Each scene shows the same named points in several views. A view is turned or mirrored, shifted and resized as a whole, has a little noise and may leave points out.
In the rows, zero is written as 128.

Scene 1
View 1
besid: [134, 128, 161, 139, 84, 149, 134, 162, 101, 126, 128, 137, 151, 103, 99, 137, 136, 130, 126, 129]
tedi: [125, 130, 166, 169, 146, 85, 144, 139, 116, 110, 87, 116, 151, 85, 122, 133, 161, 131, 141, 122]
fipez: [119, 132, 161, 154, 125, 87, 151, 155, 123, 93, 113, 126, 154, 101, 127, 124, 160, 149, 120, 117]
Nad: [130, 127, 163, 168, 120, 128, 135, 135, 94, 137, 93, 127, 141, 84, 102, 145, 150, 118, 147, 126]
rutat: [117, 136, 165, 154, 101, 121, 144, 158, 118, 121, 116, 135, 137, 102, 119, 149, 150, 110, 113, 126]
buz: [112, 133, 153, 145, 78, 128, 149, 171, 121, 107, 145, 149, 137, 120, 116, 140, 153, 133, 93, 121]
fedu: [138, 126, 168, 153, 124, 120, 132, 141, 100, 119, 99, 118, 161, 95, 105, 127, 147, 135, 147, 125]
pofab: [123, 127, 154, 158, 102, 127, 140, 149, 104, 115, 123, 135, 146, 112, 106, 131, 156, 142, 122, 121]
mis: [117, 127, 149, 167, 116, 106, 150, 148, 106, 110, 113, 135, 138, 97, 110, 130, 163, 148, 127, 119]
botam: [115, 134, 167, 156, 103, 126, 137, 146, 118, 114, 123, 129, 143, 133, 122, 142, 160, 113, 100, 123]
vadef: [126, 120, 151, 175, 127, 120, 135, 124, 90, 118, 103, 125, 147, 106, 96, 125, 167, 152, 143, 117]
vesav: [126, 129, 166, 155, 109, 129, 133, 142, 106, 120, 114, 125, 149, 117, 109, 138, 153, 120, 120, 124]
Divi: [130, 128, 161, 156, 103, 133, 135, 150, 99, 127, 111, 133, 147, 96, 101, 139, 147, 129, 135, 127]
Guk: [122, 130, 157, 153, 86, 140, 141, 162, 106, 132, 124, 144, 132, 94, 104, 152, 143, 115, 118, 129]
Rav: [123, 125, 153, 160, 118, 107, 144, 145, 106, 100, 116, 129, 152, 107, 109, 120, 163, 159, 127, 117]
Tini: [118, 133, 165, 156, 117, 108, 143, 146, 118, 106, 117, 125, 148, 116, 122, 134, 160, 128, 113, 121]
Kiped: [138, 130, 175, 145, 130, 113, 129, 140, 106, 103, 105, 107, 173, 111, 112, 116, 151, 142, 140, 121]
rus: [118, 131, 163, 158, 116, 114, 136, 139, 115, 99, 122, 122, 152, 136, 120, 125, 168, 136, 109, 117]
fev: [118, 131, 160, 166, 120, 103, 150, 153, 114, 126, 100, 134, 131, 78, 120, 149, 154, 117, 128, 125]
gazos: [126, 133, 163, 134, 83, 133, 140, 172, 116, 107, 139, 136, 154, 117, 114, 131, 143, 135, 109, 124]
Mizil: [132, 121, 157, 164, 118, 129, 131, 131, 88, 115, 110, 124, 156, 111, 92, 121, 159, 154, 144, 120]
neki: [110, 139, 172, 155, 104, 119, 142, 152, 131, 117, 120, 128, 136, 123, 133, 154, 157, 91, 93, 127]
View 2
besid: [145, 123, 91, 138, 149, 121, 127, 109, 139, 115, 156, 116, 160, 118, 149, 91, 174, 118, 125, 108]
Nad: [156, 106, 142, 154, 138, 120, 115, 118, 115, 120, 118, 105, 179, 140, 147, 98, 144, 107, 98, 117]
vadef: [138, 121, 126, 164, 149, 134, 117, 117, 94, 121, 106, 139, 174, 152, 128, 95, 140, 116, 100, 88]
Tini: [136, 104, 91, 158, 130, 122, 108, 99, 137, 120, 129, 151, 160, 132, 118, 123, 150, 141, 104, 130]
tedi: [139, 89, 131, 154, 135, 137, 101, 114, 109, 125, 82, 137, 177, 136, 120, 136, 132, 107, 82, 128]
gazos: [136, 120, 67, 140, 143, 126, 123, 100, 148, 115, 153, 143, 153, 116, 133, 109, 173, 135, 123, 117]
rutat: [152, 103, 107, 152, 125, 107, 108, 100, 147, 121, 142, 128, 167, 128, 133, 114, 153, 132, 111, 138]
vesav: [141, 112, 106, 161, 137, 124, 117, 110, 132, 108, 133, 125, 160, 140, 140, 105, 157, 134, 101, 118]
fev: [151, 96, 122, 146, 129, 116, 101, 105, 130, 136, 116, 135, 177, 125, 123, 124, 138, 111, 108, 134]
botam: [141, 109, 95, 171, 126, 114, 111, 98, 143, 108, 147, 141, 155, 147, 131, 109, 158, 159, 102, 131]
Mizil: [133, 125, 113, 157, 155, 139, 124, 119, 100, 113, 113, 135, 167, 145, 136, 90, 150, 116, 101, 83]
fedu: [138, 107, 118, 147, 151, 141, 121, 120, 114, 110, 104, 117, 167, 132, 143, 111, 153, 105, 91, 108]
Divi: [150, 115, 114, 148, 144, 122, 120, 112, 125, 121, 133, 118, 167, 129, 143, 99, 156, 115, 110, 112]
Guk: [160, 119, 109, 143, 131, 102, 116, 104, 145, 130, 161, 117, 169, 125, 144, 92, 160, 124, 130, 124]
neki: [150, 96, 100, 170, 114, 106, 104, 95, 159, 111, 151, 135, 158, 139, 130, 122, 154, 160, 100, 155]
Kiped: [123, 106, 98, 150, 154, 155, 123, 119, 114, 97, 96, 131, 156, 132, 136, 124, 158, 117, 80, 107]
pofab: [139, 121, 98, 155, 142, 122, 117, 105, 122, 123, 135, 143, 165, 135, 128, 98, 155, 129, 116, 103]
mis: [140, 112, 111, 150, 140, 123, 107, 105, 115, 137, 116, 155, 174, 133, 113, 111, 141, 116, 112, 107]
Rav: [129, 117, 96, 154, 148, 137, 114, 108, 109, 128, 109, 161, 165, 133, 114, 114, 145, 120, 106, 98]
buz: [141, 122, 70, 149, 132, 106, 112, 89, 154, 129, 167, 160, 157, 122, 119, 103, 164, 148, 135, 121]
rus: [126, 110, 88, 173, 135, 133, 114, 102, 125, 107, 123, 158, 154, 150, 119, 116, 155, 151, 93, 115]
View 3
Rav: [148, 144, 140, 139, 139, 150, 141, 174, 156, 117, 117, 120, 120, 127, 109, 126, 97, 124, 157, 130]
neki: [142, 155, 156, 157, 114, 126, 139, 131, 139, 121, 137, 76, 108, 144, 119, 86, 102, 89, 204, 118]
rutat: [132, 140, 153, 157, 123, 134, 133, 138, 142, 112, 130, 105, 110, 139, 127, 102, 93, 107, 188, 116]
Guk: [124, 126, 150, 163, 115, 130, 121, 125, 131, 102, 130, 114, 104, 143, 142, 106, 94, 125, 183, 108]
Kiped: [171, 156, 145, 119, 118, 150, 128, 179, 139, 131, 120, 108, 96, 129, 111, 133, 125, 129, 152, 120]
mis: [141, 136, 149, 148, 143, 145, 140, 161, 154, 115, 127, 122, 118, 126, 114, 128, 87, 112, 161, 125]
Tini: [149, 153, 150, 144, 127, 141, 140, 158, 148, 122, 126, 98, 113, 134, 111, 109, 103, 105, 178, 125]
besid: [133, 133, 141, 152, 104, 133, 116, 141, 129, 103, 115, 120, 101, 146, 140, 107, 109, 148, 176, 108]
fedu: [162, 139, 153, 131, 122, 145, 125, 163, 134, 127, 133, 118, 89, 126, 124, 141, 115, 128, 152, 113]
fipez: [146, 166, 159, 130, 142, 153, 137, 173, 153, 120, 114, 113, 118, 133, 96, 117, 97, 97, 161, 128]
vadef: [165, 121, 136, 144, 138, 143, 146, 171, 154, 128, 140, 119, 111, 114, 127, 149, 101, 132, 153, 125]
Mizil: [162, 125, 130, 142, 125, 143, 139, 170, 146, 124, 130, 121, 107, 122, 130, 142, 110, 145, 156, 124]
pofab: [143, 133, 137, 151, 125, 139, 137, 156, 147, 113, 123, 113, 115, 133, 126, 116, 100, 131, 174, 123]
rus: [160, 155, 133, 143, 123, 140, 152, 169, 154, 125, 123, 90, 122, 133, 109, 110, 110, 114, 183, 134]
vesav: [152, 140, 140, 150, 116, 136, 135, 150, 139, 122, 133, 98, 102, 134, 128, 114, 110, 122, 180, 117]
buz: [116, 150, 136, 163, 120, 134, 133, 141, 149, 95, 102, 107, 131, 151, 120, 80, 90, 124, 197, 127]
Nad: [157, 120, 159, 148, 128, 136, 125, 142, 133, 126, 154, 116, 87, 121, 140, 143, 102, 117, 160, 105]
View 4
vesav: [114, 111, 103, 130, 122, 104, 109, 124, 146, 153, 112, 118, 134, 102, 114, 162, 104, 132, 131, 136]
fipez: [122, 55, 112, 110, 113, 122, 124, 115, 127, 139, 146, 105, 143, 102, 121, 158, 110, 122, 108, 114]
botam: [105, 109, 110, 121, 122, 84, 109, 113, 151, 142, 117, 123, 132, 108, 113, 155, 90, 116, 147, 117]
rutat: [102, 102, 103, 142, 116, 88, 95, 110, 139, 150, 118, 111, 139, 95, 118, 147, 86, 133, 121, 123]
Nad: [116, 106, 99, 156, 118, 117, 105, 135, 144, 160, 102, 92, 156, 93, 102, 163, 121, 160, 114, 153]
tedi: [117, 60, 106, 139, 103, 130, 125, 132, 132, 150, 133, 82, 172, 110, 98, 174, 124, 145, 108, 129]
fev: [110, 75, 105, 145, 113, 106, 102, 115, 129, 150, 124, 90, 159, 93, 110, 149, 103, 143, 107, 127]
besid: [120, 129, 94, 131, 131, 107, 93, 116, 138, 161, 106, 130, 107, 78, 139, 145, 99, 142, 110, 149]
Guk: [108, 120, 102, 147, 127, 86, 85, 110, 139, 152, 100, 114, 128, 75, 129, 133, 91, 142, 116, 142]
Kiped: [127, 91, 95, 115, 110, 144, 133, 139, 136, 159, 134, 121, 132, 113, 117, 186, 125, 136, 114, 137]
Mizil: [142, 104, 111, 113, 135, 132, 124, 142, 147, 150, 104, 105, 131, 90, 114, 163, 138, 143, 123, 152]
neki: [89, 103, 105, 139, 110, 74, 99, 104, 146, 145, 125, 120, 143, 115, 108, 153, 74, 116, 143, 106]
Rav: [139, 74, 116, 103, 128, 125, 125, 126, 133, 138, 125, 104, 134, 90, 122, 153, 124, 129, 115, 132]
buz: [117, 101, 114, 111, 134, 78, 93, 94, 135, 136, 122, 131, 109, 78, 142, 123, 80, 112, 126, 117]
Tini: [115, 84, 110, 119, 117, 104, 116, 116, 140, 143, 130, 112, 139, 106, 115, 158, 100, 124, 128, 118]
pofab: [128, 100, 112, 116, 132, 107, 110, 120, 142, 142, 113, 115, 127, 86, 125, 146, 112, 132, 122, 136]
Divi: [120, 110, 101, 140, 126, 111, 103, 125, 138, 158, 106, 109, 133, 87, 120, 152, 113, 147, 113, 148]
gazos: [117, 109, 99, 111, 125, 98, 103, 105, 131, 150, 128, 141, 101, 86, 145, 143, 88, 122, 116, 128]
fedu: [125, 99, 95, 135, 116, 136, 119, 138, 136, 163, 118, 109, 139, 101, 113, 173, 124, 152, 108, 148]
rus: [123, 89, 115, 100, 123, 108, 126, 122, 148, 138, 129, 123, 132, 112, 114, 164, 106, 113, 145, 115]
vadef: [142, 91, 119, 116, 134, 130, 124, 143, 148, 143, 103, 92, 147, 91, 106, 160, 143, 145, 127, 151]

Which points are out of place in each view (at most two, in the order of its rows)? Write - if all are in place.
view 1: fev
view 2: Tini
view 3: rutat
view 4: -
